Each row is a point on a landscape with many valleys, with its height.
A ball rolls from a point to the lowest of its 2 nearest points, and stops where none of them is lower. Distance is the straight distance between rows; heights are no part of it.
miku height 878: [ 3.94 -2.84  2.69  0.12  0.87 -2.11 -2.26 -3.65  0.03 -1.15  2.96  0.39
 -0.68 -2.83  1.40 -1.10  0.84 -2.09  3.35 -0.78  0.71  1.98]
mub height 390: [ 1.90  0.09  1.96  0.29 -0.88  1.13 -0.01  0.50 -0.73 -5.15 -1.64  1.13
  0.13 -2.81 -2.08  0.50  2.13  0.59  3.26  2.70  3.52  4.50]
Doref height 420: [ 1.69  1.14 -0.11 -1.73  0.08 -2.57  3.68 -2.81  2.93 -1.13  1.17 -0.66
  1.41  4.13  4.33 -2.07  0.25 -0.50  1.79  2.55 -3.31  0.77]
semar height 399: [ 0.89  0.20  1.78  1.47  0.93  4.11  3.65 -1.25 -1.68  0.36 -0.55  0.32
  2.72 -1.14 -2.21 -2.47 -0.31 -0.20  1.75 -2.61  5.24  0.61]
Tef height 618: [ 0.06  1.79  1.09  1.82 -1.10  2.96  0.11  0.54  0.30  1.09 -1.45  0.29
  2.14  1.06 -1.95 -0.50 -1.43  0.24 -2.20 -4.37  1.62 -2.35]
Vobi height 605: [-3.80 -4.65 -1.34  0.25  2.56 -4.13  0.12 -3.36 -0.91  3.58  1.21 -0.45
  5.25 -0.24  1.79  1.26 -5.60 -2.49 -0.81 -2.80  2.08  1.56]
lefa height 504: [-0.32  4.03  3.02  0.00 -3.79 -2.11  1.86  2.20  1.99 -3.46  1.53 -2.89
 -0.17  1.99  1.68  0.43 -2.16 -0.19 -1.32 -1.61 -0.84  1.53]
Dum height 805: [-1.01  2.42  1.36  1.47  0.44 -1.25 -5.16 -3.96  0.22  0.67 -2.46  2.12
 -1.60 -0.84 -3.32  2.74 -0.49  2.34 -2.10 -2.50 -2.22  0.37]
nedur height 668: [ 1.59 -2.06  2.30  0.39  2.94 -2.25  0.66 -0.73 -4.05  4.26 -2.63 -0.34
  4.27 -1.57 -3.42  0.61 -0.76 -0.35  1.59 -3.45  0.71 -2.23]
nopet height 369: [-3.34  5.28 -2.09 -0.65  3.06  3.66  2.59  0.29 -2.68  0.82 -3.35  1.45
  0.14  0.56 -3.97  1.24  1.82  3.23  1.92  0.71  2.01  0.40]
meli height 609: [-1.42  0.80 -0.52  0.62 -2.52  3.03 -3.11  3.99  2.96 -1.52 -1.87  1.50
 -4.25 -1.00  0.97 -1.16  0.44  1.80 -4.38  1.08 -0.64 -3.46]
doma height 638: [ 3.16  1.22  1.47 -1.34 -3.51  3.37 -2.15  4.56  0.10  0.76  1.55  1.34
  1.26 -0.74  0.03  0.24  4.57  3.09  3.23 -0.06 -2.82 -0.57]
tiz height 578: [-2.40 -4.18 -0.15  0.47  1.96 -4.20 -1.09 -2.37 -1.06  1.36 -2.23 -0.39
  3.57 -1.65  0.19  2.25 -3.95 -2.92 -1.32 -0.78  2.82  1.83]
Vofit height 356: [-0.95 -1.11 -0.33  0.04  2.45 -0.74 -2.61 -4.03  0.04  5.57  4.91  1.54
 -0.32 -1.52  0.20 -0.79 -0.96  0.21  1.94 -3.52 -2.07 -0.84]
Veg height 281: [ 1.07 -0.46 -0.35 -1.49  2.14  3.30 -1.30 -1.09  0.73  3.69  5.49  1.99
 -0.62  0.36  0.56 -2.89  1.45  1.52  2.94 -2.25 -2.09 -0.49]
komub height 321: [-0.23 -2.05 -0.75  2.50  3.80 -6.56  0.56 -3.64 -0.33  0.54 -1.63  1.27
  0.60 -1.49 -0.29 -1.39 -2.08 -0.57 -1.44  0.89 -0.13 -3.33]
sura height 245: [-5.38  3.29 -4.16 -2.14  0.60  2.87  2.31 -0.80 -1.00  2.06 -1.33 -2.71
 -2.93  4.85 -1.18  2.21  0.83  1.67 -1.42  0.05 -3.43 -0.15]
muvak height 826: [-1.52  1.83 -0.05 -0.41  1.50 -1.12 -2.75 -4.38 -0.45 -0.51 -0.20  0.00
 -3.04  0.58 -3.55  2.36  1.36  1.38 -0.03  0.05 -4.01 -1.03]
Gulu height 840: [-1.71  0.37  1.16  0.24  1.85  0.30 -1.62 -3.68 -1.38  0.63 -0.26 -1.23
 -2.77 -1.61 -0.80 -0.45 -0.12  0.02 -1.10 -1.78 -0.61 -1.14]
vifid height 168: [-1.07  1.64 -0.78 -1.63 -0.67  7.18  0.59 -2.03  1.87 -0.21  1.86  0.80
 -1.70  0.46  0.62 -2.19  3.48  0.68  0.28  0.72  0.51  2.67]
fisa height 670: [ 1.06  2.47  1.61 -1.50 -1.23 -2.55 -0.45  4.84 -0.92  0.10  0.86 -0.41
 -1.13 -0.69  0.83  1.24  0.04  2.36  2.28  0.41 -2.09  0.68]
Gop height 436: [ 3.28  3.33  0.42  0.31 -0.26 -4.24  1.82 -0.63  2.21 -2.57  0.85 -0.22
  2.27  3.11  1.07  0.17  0.59 -1.09  2.36  1.43 -3.44  3.20]
Nofut height 688: [-3.53  0.99  0.98  0.95  1.55  1.02  3.24 -3.93 -2.94 -2.09 -3.15 -2.14
 -2.60 -2.19 -0.90 -0.50 -1.30 -2.47 -1.37 -0.26  6.18  1.15]
Fel height 557: [ 1.10 -3.61  1.66  1.68 -1.59 -2.46 -5.36 -1.71  2.21  2.09  0.91  0.51
  0.38  0.01  0.78  1.43 -1.95 -2.48 -3.41 -3.83 -2.28  0.22]
boro height 656: [ 2.55 -0.50  1.35  0.77 -2.18  1.22 -4.68  0.44 -3.02  2.14  0.76  0.95
  2.64  0.04 -3.70  4.16 -0.49 -0.94  0.73 -6.01 -0.76  4.92]
gat height 734: [-3.23 -1.00  1.02  2.11  2.65  2.26 -4.96 -1.69  1.41  2.82 -2.87  2.24
  2.09 -1.54  2.45  0.04 -3.42 -3.73 -2.47 -1.94  4.64  1.76]
Rubem height 444: [ 2.35 -1.95 -0.80  0.14  1.87 -4.07  2.30  0.47  1.02 -1.19  3.22  2.40
  2.92 -0.99  0.97 -1.13 -3.19 -1.13  2.52  1.83  3.57  3.39]
Mek height 699: [-2.51  1.35  1.14  1.77  1.74  1.91  0.16 -2.34 -0.93 -0.35 -3.24 -0.38
  0.62 -0.93 -1.22  1.52 -3.65 -1.58 -1.81 -2.44  6.36  2.37]
pire height 370: [ 0.23 -2.34 -1.47 -1.51 -2.37  6.39  5.40 -0.14  3.00 -0.66  1.44 -2.62
  0.23  2.91  2.32 -1.15  3.20 -2.07 -1.06  3.42 -0.97 -1.59]
Detog height 371: [-2.35  1.91  1.00 -0.11  1.11 -6.12  2.05 -0.01 -1.07 -3.20 -2.01 -2.20
 -2.48 -3.14  2.40 -1.13 -1.53 -0.25 -2.09  3.37 -0.67 -1.85]
zore height 586: [ 0.51 -3.26 -0.90  0.24 -0.95  0.03 -3.78  2.72  0.23  1.04  1.31  2.03
 -0.23 -1.01 -0.58  0.69 -0.68  0.41 -0.04 -0.98  0.90  0.78]
dor height 429: [-2.63  4.62 -0.13 -1.02 -0.47  3.94 -0.92 -2.41  2.40 -0.42  2.25 -0.05
 -3.89  2.48 -0.20  0.71 -0.95  0.03 -0.66 -3.25 -1.02  2.83]
zote height 427: [ 1.41  0.30 -0.05  1.26  0.16  2.49  3.25  4.18 -0.48  1.15  0.19  0.64
  2.74  0.90 -2.14 -0.92 -1.02  1.06  2.20 -0.72  4.39 -0.22]
fut height 613: [ 0.63  3.26  1.84  0.44 -2.23  1.11 -4.57 -0.13 -2.82  0.86 -1.55  0.90
  1.97 -1.45 -4.69  4.53  0.31  1.86  0.85 -5.58 -0.67  2.73]
zaf height 480: [-1.39 -0.82 -3.80 -2.49 -0.66 -2.89  1.23  0.29  1.91  0.28  5.90 -0.31
  0.10  3.41  2.26  0.85 -1.87 -0.66  0.58  1.17 -3.11  2.93]
nuf height 543: [ 1.75  0.86  1.45  1.97 -4.16  0.84  2.34  3.82  1.09 -1.33  0.48 -2.22
  2.92  3.43 -0.55  0.86  0.17 -1.12 -1.80 -2.18 -1.85 -2.50]
ribu height 412: [-1.77 -3.78 -1.60 -2.61 -1.45  1.25  4.59  2.74 -2.22  1.37  3.96 -3.21
 -0.81  1.19  1.18 -1.44  2.02 -1.19  2.00  1.70 -0.59 -0.98]
Ruraf height 544: [-2.72  3.72  1.26 -0.86 -0.92  4.11 -1.95 -2.38 -1.21 -2.09  0.64  0.28
 -2.87 -2.03 -1.36  1.06  2.97  1.00  0.77 -1.81  2.08  1.79]
gipil height 487: [-1.69 -0.76 -0.46  0.89  0.25 -1.71 -0.41 -0.76  2.11 -1.96  1.73 -0.09
 -0.39 -1.97  4.39 -0.95 -3.88 -1.65 -2.46 -1.11  4.38  2.21]
ler height 380: [ 0.81 -1.33  1.03 -1.06 -0.94  1.85  5.48  3.59 -3.06  1.26  3.44 -3.00
  2.12  0.60 -0.02 -1.40  1.25 -0.61  2.89 -0.37 -0.13 -2.96]
miraz height 297: [ 2.83  1.59  3.69  1.72 -1.09  0.42 -0.54 -1.32  2.54 -3.63 -1.87  0.08
 -1.35 -0.16  1.48 -2.31  2.12 -0.01 -1.83  2.49 -0.47 -3.29]
vupon height 749: [-2.32  0.53 -2.57 -0.95 -2.35  1.41 -1.36  1.64  2.96  1.10  2.53  0.42
 -3.45  2.33  0.07  0.82 -1.67  0.23 -3.58 -2.00 -2.65 -0.26]
nel height 331: [ 2.55 -1.00  1.30  0.85 -0.65  0.28 -2.58  1.64 -1.21 -1.49 -4.32  1.76
 -0.54 -4.04 -1.71 -0.95  2.10  1.30 -0.21  1.90  0.57 -2.98]
Kosa height 512: [ 0.19 -5.36 -0.15 -1.73  0.28 -6.60 -0.11  2.37 -3.30  0.65 -0.59 -2.23
  1.31 -2.17 -0.65  2.78 -1.83 -1.43  0.69  0.38  0.70 -0.87]
pizev height 464: [-0.81  4.48  3.61 -2.40 -2.50  2.60 -1.24  0.28  2.15 -1.93  3.53 -1.08
 -2.63  0.04  1.45  0.25 -0.07  0.68  1.51 -2.96 -0.27  3.73]
rak height 323: [ 2.81  1.82 -0.20  0.45  1.95 -1.46 -2.93  1.32  3.83 -0.41 -2.42  3.36
 -1.79 -0.89  1.22 -2.06  1.99  2.34  0.00  4.89 -2.41 -2.06]
desaf height 755: [-2.17 -4.13 -1.48  2.70  1.97 -0.17 -5.81 -3.30  1.89  1.75 -1.76  3.66
 -0.22 -1.59  0.67  1.35 -3.56 -1.55 -2.61  0.23  2.96  1.24]
nef height 355: [ 0.01  2.33  2.85  0.43  2.04 -4.38 -1.09 -1.11 -0.97 -2.95 -1.52 -1.33
 -2.84 -4.03  1.53 -1.05 -0.70  0.40  0.84  2.34 -0.06  0.48]
tidup height 243: [-2.81 -2.03 -1.98 -2.75 -1.31  6.63 -0.08 -0.71 -0.62  0.65  2.85 -0.98
 -3.75  0.56  1.19 -1.26  3.99 -0.24 -0.24  1.56 -1.50 -0.19]
dib height 720: [-2.46  2.04 -3.40 -0.96 -1.69 -0.09 -0.19  4.35  3.26  0.27 -0.57 -1.66
 -2.06  4.85  0.56  2.99 -1.84  1.23 -3.99 -0.20 -3.10 -0.59]
muk height 322: [-0.70  1.62 -3.29 -2.00 -2.32  3.93  0.99  3.62  2.20  0.47 -4.49  0.51
 -1.98  1.44  2.28 -0.67  2.63  3.49 -2.17  5.08 -1.90 -1.60]
taru height 655: [-0.21 -1.59  1.96  0.85 -0.68  2.30 -1.11  0.45 -1.48  2.09  0.08 -1.39
  3.04  0.60 -2.51  1.43 -1.36 -1.71 -0.36 -6.00  1.71  0.27]
Bubet height 325: [ 5.13 -0.60 -0.41  0.29  0.01  1.45  3.68  3.24  2.12  1.13 -0.52  0.17
  3.19  1.63  1.70 -2.49  2.53  0.81  2.29  4.50 -0.69 -3.33]
kun height 410: [ 2.15 -2.83  0.14  0.59 -1.80 -0.20 -1.66  1.15  0.65 -3.40 -0.49  2.48
  0.98 -1.76 -2.12  1.73 -0.12 -0.19  1.94  1.95  4.95  4.50]
Gakod height 513: [-4.76  1.90 -3.41 -2.82  0.15  1.47  1.79  1.39 -2.91 -0.97 -0.50 -1.08
 -3.11  0.35 -0.98  2.08  0.95  0.67  1.76  2.38  1.00  3.16]
nafim height 851: [-0.72 -1.28  1.34  0.40  3.70  0.53 -3.11 -4.54 -2.78  2.63 -2.14  0.47
  0.73 -2.93 -2.17  0.35  0.30 -0.02  0.31 -1.97  1.34  0.12]
pob height 650: [ 2.12  4.35  1.94 -2.38 -3.44  3.24 -1.50  5.77 -1.71  0.58 -0.86 -0.21
  1.67 -0.36 -0.44  1.61  4.38  3.85  5.14  1.39 -3.01  1.20]
Piv height 405: [ 0.73  1.19 -1.20 -0.73  2.32 -3.99  5.41 -0.25  0.59 -1.76  0.25 -1.04
  2.75  1.32  2.95 -2.42 -0.70  0.32  1.76  3.75  0.03 -0.32]
Von height 556: [-0.05 -2.14 -1.63  1.66  2.57 -0.99 -1.22 -2.28  0.26  4.90  1.24  1.04
  1.25  2.17 -0.49 -1.18 -1.62 -0.35 -3.27 -4.43 -1.79 -5.19]
ris height 724: [ 0.40  2.05  0.08  1.32 -0.28 -1.87 -1.54 -0.98  2.40 -3.11 -0.65  1.44
 -1.91  2.21 -2.40  3.32 -1.52 -0.18 -0.24  0.27 -2.81  3.92]
fuze height 459: [-0.54 -1.87 -2.72 -1.30  1.03 -5.34  2.59 -0.77  1.52 -1.87  5.11  1.03
  2.20  1.28  1.38  0.03 -3.78 -0.82  0.76  1.46 -0.07  3.85]
Dimeb height 469: [-2.35 -3.44  0.92 -2.69 -0.51 -5.15  0.34 -0.07 -2.93  0.17  2.76 -3.65
 -0.80 -1.73  1.35  1.39 -0.28 -0.93  0.06 -1.28 -1.45 -1.34]
Povul height 624: [ 0.96 -4.33  0.19  1.02  2.19 -1.58 -0.92  1.12 -1.24  4.08 -1.91  0.19
  3.21 -0.19 -0.63 -1.11 -1.20 -0.68 -1.40 -4.04  0.07 -4.80]
pada height 421: [-1.41 -1.94 -1.72 -0.80 -2.35  2.47  4.29  2.08  1.27 -0.01  3.11 -2.18
 -0.29  3.44  2.29 -1.73  0.53 -1.72 -2.06  2.06 -0.07 -2.05]
suk height 575: [-2.05  2.42  1.47 -0.27 -1.78  2.87 -3.90 -2.24 -2.76 -0.02  0.14  0.45
 -0.46 -2.50 -3.79  3.50  2.22  1.52  0.89 -4.36  0.55  2.29]
lupum height 266: [ 4.82  2.58  3.20  2.87 -1.54  1.87  0.18  1.57  4.57 -3.30 -1.59 -0.03
  1.42  0.29  2.19 -2.95  1.63  0.37  0.94  3.14 -0.30 -1.62]
puvos height 485: [ 1.89  5.10  3.39 -0.25 -3.35  0.04 -0.57  0.80  1.93 -1.89  2.76 -0.77
 -0.47  1.94  0.51  2.00 -0.65  0.11  0.67 -2.98 -3.47  3.76]
niz height 359: [ 1.53 -1.96 -1.56  2.08  3.63 -4.95  1.62 -4.16  0.31 -0.90 -0.55  0.39
  1.74  1.43 -1.10 -0.80  0.15 -1.80 -0.61  2.38 -2.02 -3.74]
Ridab height 413: [-2.90 -0.30  3.18 -1.66 -0.49 -2.89  2.57 -0.24 -2.75  0.78  1.01 -3.99
 -1.01 -3.19  3.83 -3.34 -1.69 -0.21 -2.38 -2.99  1.33 -2.43]
Geb height 521: [-0.77  3.65  2.39  0.62 -3.25  0.87  5.04  3.09  0.70 -2.07  0.45 -3.31
  1.10  3.11  0.34  0.56 -0.17  0.09 -0.86 -0.51 -0.02 -1.94]
lasu height 698: [-0.39  2.51 -3.18 -0.19 -1.00 -0.97  0.36  4.67  2.74  0.50 -1.91  1.32
 -0.80  3.78 -0.35  1.67 -0.68  2.04 -2.03  2.27 -2.37  0.20]
tiku height 671: [ 3.41 -2.05  1.85  1.18 -3.07  2.61 -5.22  1.47 -1.05  0.69  0.68  0.79
  2.85  1.00 -2.33  1.67  0.06 -1.77 -1.50 -5.40 -0.58  1.83]
Rugo height 458: [ 0.37 -2.63  0.68  2.15  1.97 -1.24 -4.58 -3.93  1.01  4.60  2.05  1.94
  0.91  0.74 -0.81  0.90 -2.26 -0.22 -1.38 -4.60 -3.17 -1.10]
nez height 374: [-1.87  3.70 -0.80 -1.27 -2.09  3.84 -0.77  0.14  3.14 -1.90 -1.15 -0.76
 -3.71  2.50  1.36  0.66  1.96  0.94 -2.55  1.28 -2.60 -0.07]
pamen height 294: [ 4.33  1.48  1.47  0.83 -2.58  3.34  3.08  2.66  3.18 -1.68 -2.17 -1.52
  1.96  0.63  3.00 -2.17  2.84 -0.35  1.77  5.55 -0.79 -1.77]
Kek height 353: [ 2.40  0.76  0.29 -0.71 -0.57  1.27  6.65  3.95 -0.45  2.66  0.43 -1.97
  4.09  2.24  1.90 -1.92  1.41  0.21  2.68  2.40 -1.24 -3.35]
topap height 660: [ 1.71  3.46  1.77 -1.45 -1.68 -0.31  0.79  6.66 -3.42  1.32 -0.38 -1.58
  1.72 -0.31 -0.84  1.24  1.21  2.79  5.68  0.79 -1.64 -0.13]
Futot height 324: [-3.19  1.77 -2.62 -1.80  0.45  2.57  1.25 -1.58  1.03  0.15 -0.94 -1.97
 -3.39  3.36  0.85 -0.54  1.14  0.40 -2.48  1.53 -3.01 -1.62]
Dap height 495: [-3.22  0.12 -3.53 -1.52  0.78  0.77  5.30  2.28 -2.97  0.78  0.21 -1.61
 -1.39  0.76 -0.26  0.33 -1.09 -0.38  0.83  1.37  2.83  0.54]
Mos height 437: [-1.49 -0.22  2.89 -2.40 -0.54 -1.53  0.97 -0.08 -3.15  1.15  3.45 -3.45
 -1.28 -2.29  2.39 -1.27  0.65 -0.15  1.27 -3.87 -1.02 -1.06]
vitod height 358: [ 1.57  1.87 -1.55 -0.75  0.06  1.54 -1.79  2.89  0.67 -1.01 -4.60  2.49
 -1.71 -0.71  0.60 -1.15  3.92  3.34 -0.07  6.48 -0.79 -1.74]
rog height 681: [-2.81 -0.11  0.11  0.32  2.35 -0.22  3.41 -5.81 -2.62 -2.70  0.39 -2.75
 -1.49  0.03 -0.76 -0.30  0.24 -2.64 -0.07 -0.10  1.94  0.68]
rure height 367: [ 0.65 -1.04  1.45  0.12 -0.35  0.84  0.30  0.09 -2.61 -2.52 -1.89 -0.21
 -0.36 -3.13 -2.66 -0.34  1.96  0.67  0.91  1.06  3.00 -0.59]
zif height 292: [ 0.16  0.97 -0.67  0.86  3.15  3.13 -0.28 -1.23 -1.91  1.20 -2.08  2.84
 -0.87 -2.66 -1.95 -3.32  3.12  2.10  0.45  1.39  0.15 -3.69]
Duvel height 333: [ 0.65  3.03  2.90  0.62 -0.37 -2.42 -2.74 -1.46  2.90 -4.02 -0.67 -0.96
 -4.33 -2.03  2.65 -0.67  0.36  0.22 -1.78  1.85 -0.70 -0.17]
Tuve height 392: [-3.15  1.38  1.96 -1.04 -1.41 -3.86  2.38  1.92 -1.35 -2.46 -0.56 -4.59
 -2.29 -2.44  4.35 -1.53 -1.12 -0.44 -3.09  0.34  0.69 -2.37]
Pasu height 391: [ 0.57 -1.49 -2.26 -0.48  2.28 -4.99  3.15 -0.84 -0.10 -0.94  0.68 -0.92
  1.12  1.24  2.34 -1.97  0.14 -0.61 -0.02  5.00 -1.83 -3.02]
gutar height 431: [ 2.15 -2.55 -0.88  0.04  0.99 -2.49  0.58  0.19 -0.54 -1.78  2.00  2.03
  1.09 -2.37 -1.60  1.49 -1.22 -1.32  4.21  2.51  4.18  5.46]
sela height 736: [ 2.50  1.99  0.66  0.79 -2.63 -0.75 -1.26 -1.82  2.26 -5.78  0.36 -0.39
 -1.22  3.83 -1.43  2.98  1.60 -2.05 -0.46  1.31 -3.45  3.62]
Panad height 471: [-0.88  0.04 -1.11  1.07  2.95 -2.05  0.94 -2.43  1.91  0.58  0.84  1.94
 -1.34 -3.60  2.64 -3.84 -2.86  0.18 -0.54  0.63  3.62  0.65]
legag height 888: [ 3.63 -3.63 -1.39  0.67 -1.16  0.00 -0.03 -0.02  3.27 -1.92  1.76  1.17
 -1.22  1.61  1.26 -1.71  2.60 -1.50 -0.17  3.54 -0.97 -0.72]
zup height 312: [-0.46 -3.26 -1.86 -3.72 -1.82  3.87  3.31 -1.44  0.27  0.04  0.99 -2.91
 -2.59  1.34  3.20 -1.71  3.89 -1.74 -0.32  4.56 -2.82 -0.74]
zulo height 453: [ 5.37  2.77  2.07  1.67  0.30 -2.71 -0.54 -2.56  0.51 -1.26  1.48  2.05
  1.59  2.00 -1.88  0.69  0.92 -0.63  3.06 -0.14 -3.92  2.92]
vepi height 616: [ 1.80 -4.31  2.74  0.60 -2.14 -2.60 -2.68 -1.27 -0.32 -0.16  0.44 -1.40
  2.18  0.12  0.41  1.91 -0.77 -4.04 -1.41 -4.16 -0.15  1.61]
zoku height 376: [-0.64 -0.31 -0.20  0.01  1.10  4.28  4.80 -0.16 -1.82  0.35  0.52  0.08
  0.14 -1.81 -0.07 -3.88  0.90 -0.74  0.81  0.36  3.55 -0.71]
Sofo height 580: [ 1.99  1.37  0.39  2.76 -1.65  0.65  0.83  1.64  1.71  1.52  1.70  0.47
  2.97  4.36 -1.87  0.22 -1.40 -1.50 -2.87 -5.21 -1.81 -1.51]
Lotod height 231: [ 0.68  1.49 -0.15 -1.90  1.24  2.97  1.00  0.82  0.85  2.26  3.60  0.38
 -0.93  1.52  1.54 -1.95  2.17  0.43  1.68  0.02 -0.77  0.76]
Vupe height 332: [ 0.18 -1.72 -2.95 -0.12  3.86  2.74  2.37 -1.01 -1.82  2.39 -1.00  3.32
 -1.31 -1.99  0.21 -4.79  2.58  1.45  1.55  3.93  0.98 -2.11]
Rol height 870: [ 1.30 -4.57  2.89 -0.14  1.24 -2.24 -5.34 -3.04 -0.52  2.22  1.22  2.04
  1.35 -3.38  0.76  0.72 -0.63 -1.49  2.83 -1.78  0.81  4.06]
Mamo height 683: [ 0.30  0.30 -1.89 -1.15 -2.27 -0.66  0.17  5.35  1.08  0.06 -1.12 -0.43
  0.06  1.43  0.04  1.01  0.72  1.50  0.47  1.92 -3.07 -1.89]
Niro height 365: [-0.22  3.42 -0.80 -1.64 -3.62  4.75 -0.33  0.91  2.75 -1.25 -4.96 -1.53
 -0.99  1.44  4.15  0.48  3.78  3.17 -1.82  4.14 -3.01 -0.75]
letos height 860: [ 0.06 -3.79  1.41  0.10  2.05  0.09 -2.43 -3.05 -4.00  1.84  0.21  0.65
  1.05 -2.98 -2.10  1.05 -0.24 -1.62  3.25 -2.32  2.54  1.72]
gadat height 617: [ 4.45 -1.54  1.62 -0.39 -1.87  0.96 -4.02  2.88 -0.77  0.97  1.30  2.11
 -0.43 -2.25 -1.37 -0.12  2.08  2.25  1.69 -1.97 -1.74 -1.08]
mir height 509: [-2.82 -1.61 -2.29 -0.25  0.43 -2.25 -0.29  2.47  1.01  1.17  1.68 -0.10
  2.44 -1.75  4.32 -1.38 -5.70 -0.99 -2.72 -2.35  4.70  0.91]
lodo height 226: [ 0.28  3.04 -1.32  1.10  3.02  2.04  0.28  1.09  0.53  1.99 -3.58  2.30
  0.53  0.97 -2.56 -0.87  1.12  3.52  0.20  1.70 -1.10 -3.06]
vif height 648: [ 0.05 -5.38  0.90 -0.39 -0.45 -2.23  0.29 -2.74 -1.70 -0.07  2.35 -2.16
  2.43  1.25  0.88  2.03 -0.97 -4.33 -0.45 -2.49  2.38  1.25]
ropo height 669: [-1.06 -3.83 -0.08 -0.22  1.46 -0.99  1.98 -5.14 -2.25 -0.27  3.51 -2.23
  0.19  1.42  0.32 -0.32 -1.25 -3.75  0.51 -2.20  1.25 -0.65]
zavim height 778: [-0.99 -2.05 -0.70  2.24  1.13 -0.48 -6.19 -2.56  1.28  1.07 -2.96  2.87
 -0.70 -2.02 -2.40  2.43 -2.61  0.70 -2.49 -0.89  0.26  0.39]
fopot height 549: [-1.39 -4.77 -1.00  0.58 -0.32 -3.39 -0.01  1.06 -2.27 -1.27 -2.93 -1.44
  1.38 -1.52 -0.53  2.57 -2.85 -2.37 -0.99  1.00  3.33  0.88]
guk height 457: [ 2.10 -1.31  0.15  1.30  1.68 -2.20  1.24 -1.09  0.52  0.86  1.79  1.54
  3.31 -2.70  1.78 -2.68 -2.34 -0.46  0.78 -1.26  3.97  1.06]
zipeb height 463: [-2.33 -0.73 -2.02  0.41  1.00  1.28  3.77  4.23 -2.07  2.27 -0.68  0.05
  1.46  0.90 -1.60  1.10 -2.28  0.55 -0.18 -1.58  4.28 -0.81]
Zimoz height 514: [-2.06 -1.97 -4.37 -1.57 -0.12 -2.03  1.13  1.25  0.19  1.97  4.11 -0.39
  0.18  2.91 -0.61  1.46 -1.56 -0.26  0.30 -0.67 -2.51 -0.39]
Pama height 326: [-3.64  4.49 -2.13 -1.93  2.02  3.07  4.38 -0.41 -1.94  2.04 -2.75 -1.33
 -0.40  4.11 -2.16  2.17  0.69  3.13  1.77  0.78 -0.99  1.49]
Vaso height 883: [ 3.57 -1.43  1.93  0.19  0.00 -2.10  0.91 -1.42  1.68 -1.91  3.27 -0.50
 -0.14 -0.76  2.41 -3.21  0.99 -1.03  1.24  1.40  0.57 -0.57]
nin height 246: [ 0.61 -0.97  1.13  1.79  1.41 -6.39 -0.92  0.29 -1.57  1.56 -4.02  0.08
  1.71 -1.57 -0.86  0.79 -2.11  0.55 -1.71  0.25 -1.08 -4.03]
mit height 577: [-0.03 -1.68 -0.81  1.06 -1.87  2.56 -3.36  1.48  1.61 -1.21 -1.26  0.36
 -2.20  0.63 -1.01 -0.46  2.30  0.51 -4.63 -0.90 -1.76 -4.31]
Neso height 714: [-3.86 -0.84 -0.19  3.17  1.73  0.82 -0.20 -2.85  1.07  0.43 -3.35 -0.17
  1.34 -0.01  0.93  0.04 -4.47 -3.27 -4.28 -3.19  5.23  0.59]
Bopid height 111: [ 0.40  0.45 -1.58  1.96  2.51 -1.96  0.04  0.88 -0.47  2.17 -3.23  1.12
  1.00 -0.20 -2.37 -0.18 -2.74  1.93 -0.02 -0.02 -0.02 -2.00]
butem height 551: [-0.74 -4.00 -3.93 -1.72  0.02 -1.55  0.92  3.72 -0.80  2.34  3.18  1.09
 -0.08 -0.13  0.36  0.47 -2.30  0.22 -0.01  0.23  1.46  0.43]
kem height 400: [-1.67  5.48 -1.62  0.21  0.96  4.05 -0.05 -0.86 -2.13 -0.88 -4.49  2.72
  0.98 -0.74 -3.67  1.28  4.31  4.09  2.34  2.94  1.38  0.27]
Kono height 280: [ 3.77 -0.83  0.78  2.54  1.63 -2.40 -3.97 -0.76  2.16 -2.30 -2.95  3.80
 -1.59 -2.98 -0.73 -1.44  0.71  1.04  0.03  4.20 -0.13 -2.22]
rab height 528: [ 2.16 -0.55  0.97  1.50 -1.77  0.17 -4.45 -0.47  1.62 -1.83 -1.61  1.32
 -1.55  1.18 -2.83  1.50  1.27 -0.30 -2.15 -0.51 -3.04 -2.07]
Poge height 479: [ 5.00  1.19  2.63  1.84 -1.72 -2.46 -2.87 -0.42  0.31 -1.04  0.88  0.94
 -0.62  0.34 -1.03  1.13  0.35 -0.61  0.23 -1.85 -4.21  0.83]
pavo height 711: [-0.96  2.90 -2.89 -0.62  0.37 -2.59 -0.07  1.04  1.66 -0.62 -1.32  1.70
 -2.04  1.25 -0.88  1.94 -1.02  2.08 -0.14  2.87 -1.74  2.95]
zav height 357: [-0.18 -1.72 -2.57 -0.42  1.14  3.85  2.69 -0.06 -1.99  0.04  0.00  1.49
 -1.76 -2.79  0.54 -3.71  2.45  0.33  2.02  3.67  3.71  1.07]
zolug height 529: [-4.23  3.89  0.02 -1.69 -1.23  2.00 -0.78 -0.64 -2.66 -3.46 -1.80 -0.86
 -3.25 -1.92 -2.00  2.17  1.32  1.41  0.08  0.70  2.10  2.74]

For each start below, name the point where the ball stops.
Mamo -> Kono
boro -> Bopid
gipil -> Kono
fopot -> lupum
mit -> Bopid
sela -> Bopid
zipeb -> Bopid
Zimoz -> Kono

Call two points neighbours if one is among the 2 nearest of the other. Go from one point of each pair to the other, from neighbour to neighbour, staying as low as possible. Name the highest point that can't be avoided.
muk, Bopid -> kem
sura, Kono -> nez
lupum, vifid -> pada
Kono, muk -> vitod
